Each row is a point on a landscape with many valleys, with its height.
From any point a ball rolls to the lowest of the 2 points nearest to it. It stops when none of these is lower. Distance is the straight distance between rows; heights are no part of it.
j_247 h=54.8: [117 146 162  83 120 172 111  70 141 143 121  98 138 187 121  74 122  93
  84 148]
j_662 h=36.0: [132 101 115 151 163 109 105 109 102 155 133 113 123  86 159 128  78  91
 225 136]
j_944 h=67.1: [132 125  97 122 134 144 128 125 152 177 101 181 118 150 136 168 132 152
 137  71]
j_354 h=46.7: [ 48 153 106 170 168 142 155 106 160 105 155 147 105  77 133 178  96 150
 129  45]
j_313 h=47.4: [141 149 102 181 119 138 146 129 103 161  81 164 167  99 161 146  87 107
 156  97]
j_48 h=29.6: [ 90 103  90 143 123 121 150 119 139 142  92 133 132  95 131 185 101 116
 166  89]
j_322 h=42.5: [135 132 146 144  97 154 138 168 174 117  71  78  91 105 169 144 173 162
 127 139]
j_301 h=34.5: [126  76 105 127 148 143  84 117 134 135 127 114 132 106 150 127  45  93
 195 117]
j_544 h=36.1: [134  76 129 131 161 146 119 160 127 143 111 120 104 154 179  92 134 130
 163 164]
j_737 h=55.4: [ 66  95 106 156 150 103 200  85  94 158 117 161 173  78 141 113 127 118
 118 110]
j_774 h=24.7: [135 180 147 146 153 154  93  98  90 100 107  72  81 140 138  77 152 193
 104 173]
j_661 h=55.1: [ 73  85 110 119 140 123 174  60  83 138 102 139 195 104 130 134 107  95
 121 122]
j_912 h=12.2: [150 101 140 119  99 150 106 124 164 140  78 116 151 137 121  89 158 147
  91  82]
j_438 h=7.4: [144 149 155 120  74 130  91 141 152 148 104 143 181 108 116 114 171 144
  95  57]
j_888 h=17.9: [ 91  88  96  92  81 140 131 162 150  88  65 133 158 170 110 145 175 146
 105 116]
j_802 h=39.2: [112  96 149 166  92 171 145 179 141 101 126 117 144 173 167 127 142 141
 141 146]
j_558 h=28.1: [111 137 141 130  78 118 121 141 149  91 193 176  98 126 107 103 114 104
 137  97]
j_377 h=28.0: [151 146 117 149  94 145 177  89  92  82 143 165 111  89 195 106 138 112
 145 109]
j_2 h=36.7: [167 111 130 102 150  92 106 106 116 164 116  83  95 115 123 137 134 118
 200 153]
j_746 h=53.0: [114  93 147 133 153 137 140  49 132 163 101 110 186 105 160 143 104 138
 119 107]
j_175 h=46.6: [131 115 144 114 167 128 133 134 139 114 171 134 109 169  99 139 177 180
  87 144]
j_783 h=27.6: [160 206 124 139 118 146 154 179 118 171 120  99 175 139 137 156 170 174
  93 160]
j_233 h=48.0: [ 72 143 117 160 190 119 138  88 157 145 164 149 122  70  98 121  79 132
 127  47]
j_379 h=51.5: [132 111 132 122 143 124 113 113 139 108 156 202 136 101  91  78 123 127
  74 110]
j_700 h=60.4: [130 214 115 120  91 114 123 164 151 127 116 125 161 147 132 145 117  96
 105 108]
j_708 h=22.3: [180 134 148 129 119 118 165 109 162 127 186 103 133 137 122 105 140 120
 144 155]
j_929 h=18.9: [151 106 128 141 154 108 159 150 134 158 138 133 169 118  96 149 115 116
 105 165]
j_768 h=39.5: [101 115 127 132 167 171 149  50  82 175 183 136 142  87 163 135  87 137
 160 116]
j_179 h=22.5: [158 188 134  93  62 141 134 155 144 146 107  86 144  90 112 117 177 155
  95 127]
j_492 h=47.5: [133 154 168 103 144 157 101 125 117 122  82 140  99  93 131 170 113 124
  79 177]
j_393 h=41.4: [ 74  93 174 175 146 144  99  74 132 116 137 159 134  93 124 166 122 135
 215 131]
j_626 h=35.1: [160 119 112 143 155  95 143 101 134 150 136 171 140 141  97 107 126 140
 143  92]
j_395 h=26.1: [128 135 155  91 148  84  86  99 111 142 147  96 109 117  85  67 140 118
 107 150]
j_443 h=9.7: [ 99 180 124 105 111 177 122 190 114 100  85 111 140 165 114 170 136 154
  70 163]
j_623 h=57.1: [109 172 153 113  98 144 108 144 134 134  84 114 150 173  90 101 103  76
  83 153]
j_102 h=6.9: [167  94 138 162 158 107 129 110 116 101 104 103 154 147 121  84 181 174
 139 139]
j_62 h=21.3: [158 122 146 114 105 131 132 115 135 127 182  85 127 182  83  68 159 130
 140 140]
j_963 h=18.6: [128 178 160 156  98 155  71 145  85 137 100  79  82 111  92  90 139 182
  82 139]
j_319 h=27.3: [130 152 151 146 114 170 114 126  97 122 100  78 110 170 144  98 176 176
  97 131]
j_660 h=48.9: [142 126 119  95 102 114 130 177 181 153 137 108 153 101 102 162 115 132
  74 117]
j_570 h=44.3: [115 127 156 176 161 139 143 175 154  88 122 138 128 180 120 102 172 180
  88 169]
j_689 h=19.6: [175  95  76 121 130 114 125 120 160 117 143 123 122  96  95 147  70 121
 171  92]
j_848 h=22.9: [158  78  72  98 112 149 145 103 173 130 100 138 115  96 122 144 100 126
 145 108]
j_251 h=52.0: [136 116 164 119 124 166 121  63 123 137 118  96 160 135 163 146 124 129
 129 142]
j_692 h=42.1: [165 139 110 138 194 125  97 134 120 123  77  67 130 167  97  56 121 127
 147 195]
j_207 h=28.4: [132 115 120 109 170 131 144  84 175 121 190 159 109 102 172 123 124 147
  92 111]
j_295 h=42.2: [102 137  93  88 139 126 150 108  51 132 153 185 115  81 119 173 129 135
  91 128]
j_697 h=26.3: [ 92 127 111 138 181 117 105  45 114 107 188 147 145 123 106 104 100 123
 198 101]
j_880 h=44.6: [ 99 146  94 130 145 171 140 101 110 107 166 188 109 124  99 166  93 149
 137 112]
j_960 h=46.5: [158 127 151 184 106 126 111 114  86 164 100 132 158  81 169 119  94 104
 138 100]
j_386 h=19.3: [121 140 121 106 139 125 123 141  81 170 187 167  52 115 186 130  98 101
 158 140]
j_594 h=47.2: [158 159 145 100 164 139  91 141 118 153  82  79  97  95 123 139  99 116
  84 188]
j_123 h=43.3: [184 133 153 132 118 182  96 145 131 151 115 108 131 136  77 152  92 112
 154 176]
j_405 h=48.1: [189 146 141 175 131  87 135 105 127 128  86 158 112  56 129 118 159 144
 147 104]
j_422 h=19.5: [142  94 165 137 106 130 177  93 164 141 205 142 154 102 116 135 143 126
 144 151]
j_344 h=21.8: [ 97 103 111 122 170  88 147 145 160 138 193 167  91 116 173  99 120  94
 140 134]
j_854 h=16.9: [109  94 110 149 128  92 122 169  85  73 126 139 161 130 102 124 111 127
 101 102]
j_143 h=14.5: [106 146 139 122 149 108 112 124 105 131 151 111 106 144 172 121  89  71
 164 158]
j_361 h=41.3: [146 161 133 111 130 145 163 109 123 142  97  82 133 155 119 141 134 107
 134 210]
j_388 h=25.5: [ 85 114 107 145  91 153 124 129 111 140 144 153 132 141 111 181 115 139
 198  56]
j_327 h=17.6: [148  90 157  92 131 143  81 150  75 163  88 126 105  90 110 129 142 152
  74 142]
j_140 h=11.2: [124  85 103  90 139 160 143 154  78 119 105 179 111 151 105 117 120 124
  98 174]
j_309 h=21.4: [167 183 158 146 129 161  89 130  89 129  88  75  60  96 139 123 147 183
  97 151]
j_807 h=30.7: [147 167 145 109  93 148 141 155 105 218 151 123 144 167 125 142 164 150
 106 128]
j_51 h=27.9: [ 99 130  98 164 203 107 110  87 103 114 174 173 126 131 140 118 110 150
 180  90]
j_262 h=10.3: [131 128 125 152 141 119 152 141 105 133  93  45 136 176 131 118 160 161
 144 170]
j_796 h=13.0: [102  70 116  96 108 134 146 155  57 107 128 155 144 141 115  87 121  90
 105 167]
j_922 h=31.1: [ 93 107 110 151 141 148 116 117 112 156 106 130  85  75 162 181  73 126
 180  86]
j_745 h=15.9: [150  84  80 118 158 130 129 132 161 135 166 141 118 128  81 165  89 130
 207 139]
j_117 h=49.5: [119 166 132 142 143  90 110  81 172 139 166 153 140  85  84 137  88 117
 128  66]
j_751 h=21.0: [170  68 108 130 119 151  99 124  96 106 201 102 129 147 119 117 116 166
 181  85]
j_666 h=24.3: [113  74 129 124 152  95 111 152 205  91 182  99 148 152 126  77 149 111
 184 151]
j_926 h=42.3: [121 121 180 170 116 122  93 102 111  93 134 105 166 118 126 106 131 125
 176 152]
j_432 h=21.2: [105 137 108 110 148 101 119 107 118 121 187 162  84 138 108 127 101  95
 180 127]
j_835 h=18.8: [161 107 148 118  99 176  76 125 118  92 191 107 117 146 109 110 121 148
 141 105]
j_619 h=41.0: [112 110 140 184  79 146 143 180 152 119  74  47 112 127 138  98 175 180
 122 156]
j_575 h=26.4: [159 130 146 185 111 123 127 173 190  99  80  91 104 126 158  84 129 113
 147 142]
j_874 h=25.3: [139 201 119 125  89 116 163 127 155 106 103 148 117  96 153 167 136  79
 144 132]
j_650 h=27.5: [ 73  80 127 132 137 137 149 100 168 135  62 168 122  81 170 143 122 127
 110 118]
j_762 h=12.9: [132 110 121 131  92 113 154 124 131 112 104 120 154 151 116 129 147 106
 152 125]
j_299 h=7.1: [114 148 153 155 119 137 158 125 117 112 101  81 141 208 106 102 165 130
 128 169]
j_376 h=58.6: [115 212 135 102  73 157 141 150 153 120 121 126 152 172 132 110 123  81
  90 141]
j_895 h=28.5: [ 93 128  99 163 124 149 175  93 105 158 116 134 137  98 112 190 106 109
 208 124]
j_95 h=18.7: [105 162 101  81  80 129 128 244 147 123  93 137 116 106 140 166 123 115
 117 141]
j_336 h=20.9: [147 121 143 159 172  78 137 170 152 117 120 117 140 139  47 157 134 147
 138 181]
j_402 h=69.8: [142  94 127 138  73 146 151 135 125  75 150 153 157 139  65 145 167 154
 153 110]
j_119 h=32.8: [ 84  95 103 143 176 152 114 102 154 129 125 112 112  86 135 167  44 117
 184  97]
j_23 h=53.4: [146 171 131 118 158  81  95 130 152 170 120 156  98 122  96 170 137 140
  96  86]
j_797 h=53.9: [126  78 115 117 176 105 107  64 121 114 116  85 175 102 150 133  90 132
 140 101]
j_232 h=26.2: [118 117 146 150  94 140 121 137 173  93 166 168 148 144  83 114  88 105
 109 117]
j_456 h=12.4: [118  69 125 133 131 149 100 126 172  91 138 159  91  99 153 109 102 132
 139 101]
j_653 h=49.2: [ 78 111 176 167 148 134 110 104 132 158 127 126 140 145 188 159  96 110
 164 119]
j_635 h=45.1: [154 172 121 117 143 126 108 138  96 140  81  73 129 136 116 107 115 132
  72 149]
j_362 h=33.2: [181 110 127 113 125 107  93  89 100 158 103 103  99 145 130  89 136 105
 210 100]
j_436 h=23.0: [155  97 121 146 134 113  85 150  94  95 143  90 145 148 107 145 107 149
 174 100]
j_600 h=45.8: [144 148 132 118  84 138 129 147 142 120 116 115 127  78 119 210 149 150
 122 140]
j_277 h=21.9: [154 101 131 139  99 156 150 173 113 164  87 163 154 101 134 156 154 155
 114 132]
j_30 h=44.4: [166 161 172 175 105 116 111  70 137 131 131 131 177 118 127  95 124 107
 126  89]
j_533 h=22.6: [122 105 133 146 191  76 124 193 165 147 145 114 120 151  97 148 112 116
 154 191]
j_566 h=45.3: [105  98 134 139 149 141 131 162 173  84 138 139 130 200 112 161 163 185
  94 146]
j_87 h=35.9: [147 136 124  78 120 127 151 100 157 101 144  88 102 119 137 156 134 127
  84 143]
j_280 h=39.8: [162 119 108 125 184 115  49 118 150 112 131 122 130  98 110  84 156  94
 208 197]
j_510 h=33.9: [125 128 172 162 111 168 152 139 112 142 145  87 134 159 157  84 127  96
 169 215]
j_711 h=69.1: [ 94 119 150 141  72 188 130 124 155 127 165 201 129 143 114 157 143 144
 139  86]
j_723 h=44.5: [135 137 129 108 102 132 148 165 162 110  69 104 120 101 157 207 182 166
 129 136]
j_290 h=25.2: [154 153 147 139 120 115 128 136  55 173 162 123 146 137 126 179 124 139
 147 135]
j_824 h=23.2: [167 115  91 125  92 130 151 143 104 156 100 163 190  84 112 143 161 170
 116  89]
j_424 h=13.2: [ 97 159 135 116  99 166 130 148 118  57  79 101 119 167 113 141 170 165
  84 156]
j_525 h=25.9: [115  85 144 142 147 138 120 178 199 117 192  86 151 175 130 107 126 137
 172 173]
j_481 h=43.2: [116 120 114 104 133 161 144  85  71 139 185 168 116 126 144 173 113 144
 126 129]
j_332 h=21.1: [119 120 162 138 156 132  61 140 147  68  95  75 123 132  96  63 117 120
 143 172]
j_869 h=16.4: [ 78 173 120 119 112 175 110 119 130  73  82  72  94 196 103  93 133 164
  88 175]
j_460 h=12.1: [ 83  90 130 105 144 126 112 128  90  92 163 107 144 168 137 134 104 130
  85 126]
j_149 h=22.1: [146  82 141 133 117 150  88 158 153 102 100 154 137 165  55 110 108 123
 138 145]
j_484 h=27.2: [122 159 110 161  89 125 149 122 104 131 125 155 135 115 108 194 131 128
 196  86]
j_288 h=16.8: [151 131 104 139 115  89 155 184 136 146  86 142 175 126  68 152 132 111
 112 152]
j_468 h=9.8: [149  96 107 135 160 112 141 118 121 104  91  37 138 156 127  66 167 165
 139 155]
j_781 h=12.6: [123 125 145 114 189 107 108  75 138  75 125 129  94 135 144 103 176 142
 136 152]
j_348 h=57.0: [114 141 147  97 157 119  90 128 104  92 115 119  58 139 120 145 163 172
  84 128]
j_155 h=31.3: [182 154 138 153 190  73  81 122 117 173 154  93 128 131 149  94 116 123
 180 129]
j_743 h=24.1: [ 86 148  97 100 179 106 115  58 122  82 202 144  95 106 115 134  95  93
 196 123]
j_769 h=22.7: [127 143 118 136 123 106 147 152  60 187 172 153 101 142 150 149 117 109
 166 123]
j_647 h=19.1: [126 194 129 112  62 125 144 173 119 105 107  72 168 138 101 141 178 141
 100 129]
j_300 h=15.4: [123  82 132 131  88 133 126 173 155 126  44 128 160 144 127 103 185 136
 112 101]
j_585 h=29.9: [126 185 103 103 124  90 164 147 157 139 106 141  75 110 162 146 152 100
 116 133]
j_622 h=14.7: [134 156 151 129 180 115 116  88 140  89 101 114  76 136 176  98 157 109
 177 193]
j_292 h=10.0: [126 128 159 148 103 121 168  86 113 115  92 106 173 187 132 107 154 103
 167 170]
j_96 h=29.4: [169 146 135 112 139  85  93  93  99 139 139 118 101 152 102  82 121 103
 154 117]
j_19 h=45.4: [160 129 152 150 118 127 110  78 108 116 135 121 177  78 154  94  97 113
 104 107]
j_736 h=34.2: [ 87 109 131 124 119 129 150 133 120 168 107 170  77  80 193 155 128  92
 144 146]
j_339 h=26.8: [145 143  87  99 128 137 129 132 110 152 128  99 141 180 147 172 117 141
 104  90]
j_567 h=53.7: [147 122 112  98 135  85 184  71 117 172 117 131 148 131 129 135 134  97
 140 146]
j_258 h=58.2: [113 156 131 106 118 123  77 138 105  86 128  71  50 153  87 118 161 172
 111 127]
j_669 h=33.5: [115 108  73 137 135 125 175 107 104 160 130 194 145 128  78 111 133 125
 138  83]
j_164 h=27.8: [132 131 141 142 187  77  76 126 114 167 148 112 119 139 120 155  90 116
 159 119]
j_89 h=44.0: [130 169 197 162 143  66 129 102 123 151 128  80 121 118 132 120 188 156
 124 132]
j_294 h=28.6: [ 74  98 130 126 128 109 168 104 179 137 104 161 129  78 165 188 168 146
 105 109]
j_398 h=42.9: [151 123 118 171 167 115 138 159 131  99  68 104 130 162  91  41 139 138
 122 174]
j_776 h=39.4: [158 142 112 132 170 113 140 113 138 119  86 165 149 131 119 140 159 174
  72 104]
j_539 h=23.1: [115 121 144  87 130  78 129 118 101 142 174 138 122 119  97  85 101  78
 100 149]
j_381 h=62.2: [147 189  92 123  74 114 168 156 152 143 127 161 169 150 142 125 129  87
 154 100]
j_120 h=37.0: [118 155 155 189 121 131 104 151 133 108 126 132 155 158 151 142  91  95
 159 118]
j_403 h=8.0: [136 145 133 117 190 120  97 113 136 123 134 144  78 121 182  83 111  94
 150 166]
j_396 h=37.4: [122 116 144  95 111 110 135 110 149 184 147 109 154 125 159 152 171 157
  72  90]
j_213 h=47.1: [141 163 160 167 147  69 128 123 117 136  72 149  99  85 156 151 185 136
 149 105]
j_655 h=69.5: [112 132 147 142  42 176 124 137 118  97 142 176 146 144  80 154 163 142
 135 101]
j_860 h=27.4: [ 75 106 153 129 183 135  83 173 154 111 172  92 120 171 140 127 120 133
 151 179]
j_890 h=65.6: [156 135  98 153 145 136 154 109 167 166 125 149 149 177 164 139 129 143
 168  70]
j_421 h=37.5: [147 152 143 144 181  96 118  86 133 131 128 155 145 144 133 126 138 154
 102  96]
j_794 h=12.3: [155  95  81 107 121 162 141 146 132 133 143 142 109 163 109 153  97 115
 164 149]
j_871 h=29.3: [ 99 121 155 125 169 160  85 153 161  84 129  87  84 140 174 104 121 140
 147 187]
j_615 h=24.4: [119 138 130 131 112 150 133  80 118 108 131 173  79 115 201 101 119 109
 155  82]
j_901 h=14.4: [129  81 127 112  93 111 170 150  57 138 139  97 179 133 123  88 127 103
 100 138]
j_270 h=21.6: [125  87 133 119 141  75 132 113 176 117 166 103 146 158 118  69 148 123
 131 110]
j_949 h=19.2: [174 139 132 152 127 102 138 171 140 149  98  98 152 147  28 127 138 138
 115 156]
j_808 h=41.1: [133 132 103 103 147 110 136 141 152  82  88 130 164 137 100 134 143 135
  72 117]
j_135 h=55.3: [ 92 115 135 156 150  80 175  90 124 134 139 169 146 122 147 103 134 111
 141 127]
j_685 h=38.0: [114 177 130  74 128 146 128 116 133  89 117 151  44 126 136 122 130  90
  84 170]
j_787 h=20.7: [125 158 136 156  95 165 131 123  72  56 172 154 148 130 160 118  94 113
 115 110]
j_750 h=50.5: [142 116 109  98 117 121 128 153 147 135 161 164 143  98 103 121 121 130
  49 113]
j_472 h=54.7: [ 66  67 124 109 171  94 115  53 115 129 108 112 176  82 130 130  94  95
 136 125]
j_385 h=14.2: [123 139 142 120 164 143 110  98 130 147 186 176  66 109 190 113 106 104
 174 152]
j_497 h=8.4: [142 109 102 108 150 159 129 150  81 132 148 171 120 160 128 141  76 112
 123 167]
j_753 h=46.1: [173 133 161 126 115 170 114 133 150 138  97 165 107  69 122 159 109 135
  96 150]
j_806 h=14.3: [100 112 152 111 114 130 106 160  76  98 132 138 117 142  73  99 117  90
 113 177]
j_430 h=22.2: [106 136 108 181 117 141 126 117  64  85 174 166 161 146 117 112  79 121
 154 100]
j_825 h=43.1: [133 123 174 165 102  98 126  78 122 105 134 143 158 114 131 117 150 137
 157  97]
j_142 h=31.7: [100 131 154 133 151 135  88 133 128 135 105  67  71 147 146  75 130 125
 151 185]
j_633 h=19.7: [142 141 137 119 122 174 143  79 130 135 187 162  92 107 196  92  95 106
 139 123]
j_136 h=43.4: [108 111 116 102 148 107 142 143 173 152 143 175 104 103 101 169  92 107
 104 133]
j_656 h=30.2: [103 125 137 135 202  68 106 125 134 125 137 112 128 128 132 182 102 143
 131 118]
j_699 h=41.7: [ 95 117 189 188 151 129  93  96 128 102 125 146 147 151 128 149 119 117
 207 164]
j_641 h=40.1: [115  83 177 168  88 182 119 192 148 130 107  88 114 145 149 114 163 180
 137 161]
j_413 h=22.8: [ 96 102 100 156 115 142 114 137  74 111 190 148 168 138 107 164  79 143
 130  87]
j_902 h=32.3: [153 133 108 110 153 137  99 121 106 130 144  76 125 148 172 190  79 130
 136 100]
j_537 h=32.1: [156 117 138  92 141 150 148  99 180 138 158 129 101 101 151 144 144 155
 102 140]
j_459 h=29.2: [ 71 128 119 154 224  96  94  80 108 111 154 133 153 124 137 163  95 148
 151 103]
j_32 h=18.4: [ 75 119 120 127 174  83 133 126 125 117 163 150  96 132 160 125 116  96
 198 150]
j_281 h=40.4: [ 72 109 153 150 159 166 102  53 104 159 170 148 120  83 135 138 105 133
 203 115]
j_765 h=24.9: [113 127 142 136 183  49 108 148 142 167 155 130 128 158 112 113 115 100
 171 144]
j_93 h=37.3: [125 113 126 154 144 128 155  82 133 176 141 116 133 110 177 137  98  99
 211 130]
j_72 h=22.0: [139  79 131 150 128 160 111 184 137  92 153 123 108 153 145  92 158 185
 103 115]
j_378 h=18.5: [158 126 115 108  96 110 144 128 128 105 140 102 136 175  86  64 146 119
 100 111]
j_512 h=43.5: [129 136 150 188 130 145 128 176 135 108  84 116 123 157 102  42 168 168
  92 164]
j_137 h=35.3: [153 140 124 171 131 126 126 129 153  92 125 150 122 130 145  98  88 110
 137 107]
j_657 h=19.0: [137 146 122 113  65 193 109 127 103  73 153 151 152 114 141 144 108 127
  89 102]
j_915 h=13.3: [171 171 126 108  64 105 110 133 122 172 124 117 157 121  95 102 141 116
 114  69]
j_500 h=34.9: [155 142 152 147 143 124 139 102 104 132 138  89 161 150 171  54 127  87
 147 198]
j_886 h=52.8: [100 109  72  94 120 113 200  93 125 197 125 143 157 123 135 150 113  87
 123 113]
j_948 h=30.1: [100 117 110 125 147  86 168 129 129 166  95 142 154  85 162 177 147 140
 102  92]
j_928 h=15.2: [127  92 142  96 111 159  85 144  80 156  91 110 144 103 140 161 114 138
  72 113]
j_957 h=14.8: [178 129 123 117 112 177  81 138 116  93 165 112 137 125 135 139  76 136
 104  88]
j_450 h=15.6: [118 142 128 129  54 145 173 157 122  89 122 107 158 165 115 129 173 116
 122 147]
j_809 h=17.7: [115  87 160 122 118 158 147  94 181 111 155 159 141  99 101 129 131 118
 150 166]
j_112 h=49.1: [179 182 110 177  98  96 149 129 123 146 109 171 152  50 126 140 127 124
 146  83]
j_414 h=32.4: [115 120  83 124 125 114 191 128  93 153 137 193 159 127 134 122 154 140
  90 112]
j_73 h=12.5: [ 89  85 126  60  86 157 116 140 117 139 107 111 157 100 153 172 133 137
  52 120]
j_549 h=42.4: [179 144 121 123 105 173 147 141 108 133 103 100 153 161  93 129  88  87
 146 201]
j_654 h=44.7: [178 116 147 124 118 189 108 122 173 152 151 151 116 102 108 157  97 125
 150 148]
j_340 h=34.3: [127 166 110  90 106 126 127 151 136 111  95 147  58 148 128 126 152 100
 114 130]
j_548 h=20.8: [172 150 129 143 131 128 170 176 138 133 152  89 160 146 107 163 128 137
 115 178]
j_767 h=30.6: [156 124 106  95 170 121 113 110 125 115 144  86  91 169 154 161 126 140
 159 117]
j_469 h=24.0: [161 156 107 129 130 141 173 187 159 178 130 102 162 133 156 183 136 139
 104 150]
j_372 h=18.3: [100 101 123 166 123  80 138 180 130  92 174 176 138 123 108 125 127 131
 105  89]
j_563 h=48.2: [ 94 116 132 163 138 136 144 125 134 155 101 163 146 128 184 137  90 102
 136 116]
j_428 h=31.5: [127 139  60 117  73 158 157 128 126 129 132 169 116  38 142 138 119 136
 148  48]
j_602 h=34.1: [120 111 139 126 130 118 116 155 118 154  74  82 101 152 155  86 127 110
 138 149]
j_561 h=14.6: [ 79 112 129  92 123 117 128 127 116 106 152  67 146 195 128 147 153 150
  89 115]
j_333 h=21.7: [124 186 139 148  95 133 169 130 147  83 130 128 138 119 172 135 115  73
 124 162]
j_882 h=45.9: [117 192 170 168 136  64 124 135 117 134  84 125 115 127 120 147 175 119
 125 130]
j_18 h=8.5: [108  93 140 133 166 108 110  94 161  92 129 167 103 115 118 105 145 156
 130 111]
j_406 h=47.3: [138 138 121  89 105 131 147 178 173 149 139 116 157  59 137 211 152 163
  83 113]
j_605 h=32.7: [218 134 106 155 117 136 122 155 186  87 115 137 112 107 130  74  99 111
 142 105]
j_409 h=32.2: [125 143 150 130  94 148 146 145 109 108 150  92  95 176 171  99 134 116
 148 173]
j_349 h=24.8: [164 101 113 123 111 153 115 198 153  99 116  90  96 121 134  95 159 205
  89  82]
j_325 h=20.0: [134  86 122 158 135 132 122 207 134  93 173 172 113 135 113 116 122 169
 109 108]
j_672 h=54.6: [138 110 118 116 156  82 158  69 116 151 137 139 165 122 144  70 123  87
 146 138]
j_999 h=68.2: [109 153 115 142 107 189 115 135 159 170 133 207 113 134 138 175 124 148
 141  86]
j_557 h=26.0: [151 161 131 115  87 170 120 144 127 157  97  98 113 144 112 110 174 165
 100 128]
j_43 h=25.8: [162 119  87 141 154 123 126 120  89  84 142  99 130 185 146 147 120 156
 169  85]
j_104 h=41.5: [123 122 119 100 138 111 170 109 100 113 153 172 101  78 134 158 174 154
  82 130]
j_735 h=23.8: [131  96 145 108  88 149  80 141 159 107 129 148 162 171  65  96 116 118
  97  98]
j_729 h=38.5: [127 111 112 135 157 156 165  74 131 184 170 151 153 103 160 113  78  99
 167 134]
j_940 h=17.8: [147 119 100 113  76  97 117 105 128 166 116 139 141 104  76 134 122 100
 136  73]
j_712 h=14.0: [ 83 189 117  85 114 146 120 229 132 123  87 146 152 130 123 169 136 132
  75 156]
j_527 h=47.7: [127 112 149 126 168  98 137 131 133 129 169 170 140 125 109 118 174 178
  54 126]
j_74 h=15.7: [102  89 128 119 111 179 126  94 173  99 175 160 106 104 130 138  98 120
 145 130]
j_124 h=29.5: [183 121 112 137  91 134 127 180 170  95  93 113  69 108 146  90 112  97
 152 117]
j_6 h=39.3: [180 178 117 107 123 132 163  88 114 166  98  48 118 137 139 109 129 101
 118 185]
j_451 h=63.8: [153 152  72 135 102 101 172 146 180 152 119 160 149 166 135 124 160 130
 158  66]
j_719 h=29.7: [133 127  99 119  73 145 164 114 106 108 135 177 108  77 165 129 156 134
 136  88]
j_236 h=43.0: [156 151  94  88 136 104 129 151 113 106 106 101 131 128 111 105 133 141
  47 107]
j_931 h=38.1: [129 141 159 180  73 170 119 181 157 115 124 122 152 167 138 147 107 121
 154 125]
j_572 h=19.9: [130  89 146 113 132 121 125 154 119 180  97 151 106  99 110 150 154 157
 109 138]
j_545 h=25.7: [151 128 106 113  88 143 140 220 148  93 113 108 105 102 136 143 164 167
  99 113]
j_749 h=19.4: [ 92 148 134 134 143 149  68 124 150  67  97  55  90 160  94  73 113 155
 123 188]
j_285 h=22.4: [139 170  72  95  88 135 136 243 114  91 102 136 106 105 143 149 151 138
  99 117]
j_335 h=20.1: [113  56 129 101 106 153 124 151 156 107  93 144 133 147  82 129 143 136
 102 147]
j_620 h=55.5: [125 180 126 101 145 107  95 146 104 136 118 146  77 136 108 187 163 160
  98 113]
j_604 h=32.6: [ 74 113 136 133 143 130 121  99  93 149  81 169  88  77 169 182 112 123
 150 110]
j_352 h=40.0: [162 159 153 116 122 105 148 108 129 183 133  64 161  91 158 142 178 163
  61 119]
j_45 h=17.3: [113  88 137 110 120 102 119 116 158 125 120 112 121 165 139 101 148 131
  98  86]
j_178 h=51.4: [138 182 103 123 143  67 100 122 147 150 144 168 134 128  74 163 111 129
 110  46]
j_608 h=53.3: [124 146 163  88 108 153 112  61 151  95 164 143 132 152 109  96 122 107
  98 137]
j_761 h=50.3: [157 174 108 132 103 105 152 127 147 204 113 174 135  85 124 146 146 112
 139  99]
j_903 h=31.2: [ 90 119  89 148 164  76 171 149  96 185 133 171 132  96 147 144 150 137
 105  95]
j_843 h=20.5: [118 152 113  79 124 132 117 125 133 133 130  95 154 195 122 160 159 167
  71  75]
j_171 h=30.0: [117 118 143 141  97 125 143 136 116  99 182 151 110 153 144 107 135 106
 149 132]
j_865 h=56.0: [106 127 140  63  99 125 126  97 125 134 111 111 140 172  92  97 129  75
  95 159]
j_716 h=24.6: [ 83  88 121 134 149 128 170 115 163 120 191 174  96 118 193 115 133 130
 128 116]
j_201 h=34.0: [141 142 130  99 105 117 119 143 146 227 142 137 139 138 112 159 162 153
 110  96]
j_964 h=50.6: [101 121 176 129 156 151 101 105 142 135  91  89 118 148 182 164 112 121
 142 149]
j_305 h=40.9: [181 107  94 112 204 133  78 127 129 128 106 115 120 150 113  67 136 128
 193 179]
j_76 h=41.2: [111 143 128  82 138 116 138 132 165 121 111 156  91 119 124 130  98  70
  79 161]
j_222 h=39.1: [142 129 114  73 106 110 158 135 120 133 150 110 100 108 130 147 174 141
  73 122]
j_446 h=25.6: [119  62  75 108 157 134 147 105 168 131  66 142 140  90 152 142  86 122
 113 106]
j_515 h=42.0: [136 160 160 149 132  76 153 123 115 189 123  43 138 122 135 140 180 160
  91 143]
j_337 h=36.6: [173 178 138 124 127 125 186  97 119 134 131  95 157 114 161  86 117  85
 111 172]
j_821 h=51.8: [119 170  90 115 134 106 170 113 114 221 131 175 149 138 127 159 116 106
 129 111]
j_795 h=9.0: [102  91 107  69 121 137 130 131  72 105 121  76 152 134 151 150 120 123
  58 139]
j_542 h=23.4: [118 137 162 159 150 119 102 159 204  93  82  86 117 142 133  55 112 108
 117 169]
j_583 h=23.9: [100  99 142 162  97 158  83 151  99 142 172 146 142 151 123 167  84 136
 158  78]
j_962 h=20.4: [125 125 119  76 107  84 119 107 107 182 137 152 130  97  73 127 113  82
  90 109]
j_324 h=38.9: [156 121 140 111 175 104  89 113 123 138 122 125  92  91 121 102 156 118
 202 208]
j_69 h=45.5: [ 88 147  82 157 162 138 168 116 143 119 143 179 136 108 114 179  98 141
 121  81]
j_63 h=15.5: [102 114 151 131 110 117 103 135  58 103 115 153 140 123 100 143 116 107
 106 130]
j_529 h=16.0: [124 144 163 135  97 134  93 162  61 127 119 102  95 120  93  72 126 119
  90 149]
j_289 h=15.8: [148 122 103 120  97 117 153 159  61 118 139  95 140 171 111  63 139 121
  98 138]
j_691 h=52.3: [117 131 157 109 107 128 126  99 138  87 128 180 115 137  80  82 138 114
  93 142]
j_287 h=27.7: [175 158 145 144  90 159 117 165  94 169 148  87 134 147 108 164 148 141
 137 140]
j_837 h=18.2: [ 94 148 133 128 128 115 155 109 122  94 161 140 125 126 187 115  87  64
 131 157]

Call two points neighbours if one is among the 2 nearest of the other. Go from one point of each pair to the other, from neighbour to neighbour, staying as low as possible. Name the highest point that can't be avoided.
j_143 / j_288 | j_656
j_299 / j_102 | j_262
j_443 / j_385 | j_545
j_299 / j_403 | j_319
j_497 / j_385 | j_708
j_385 / j_18 | j_622
j_957 / j_795 | j_902
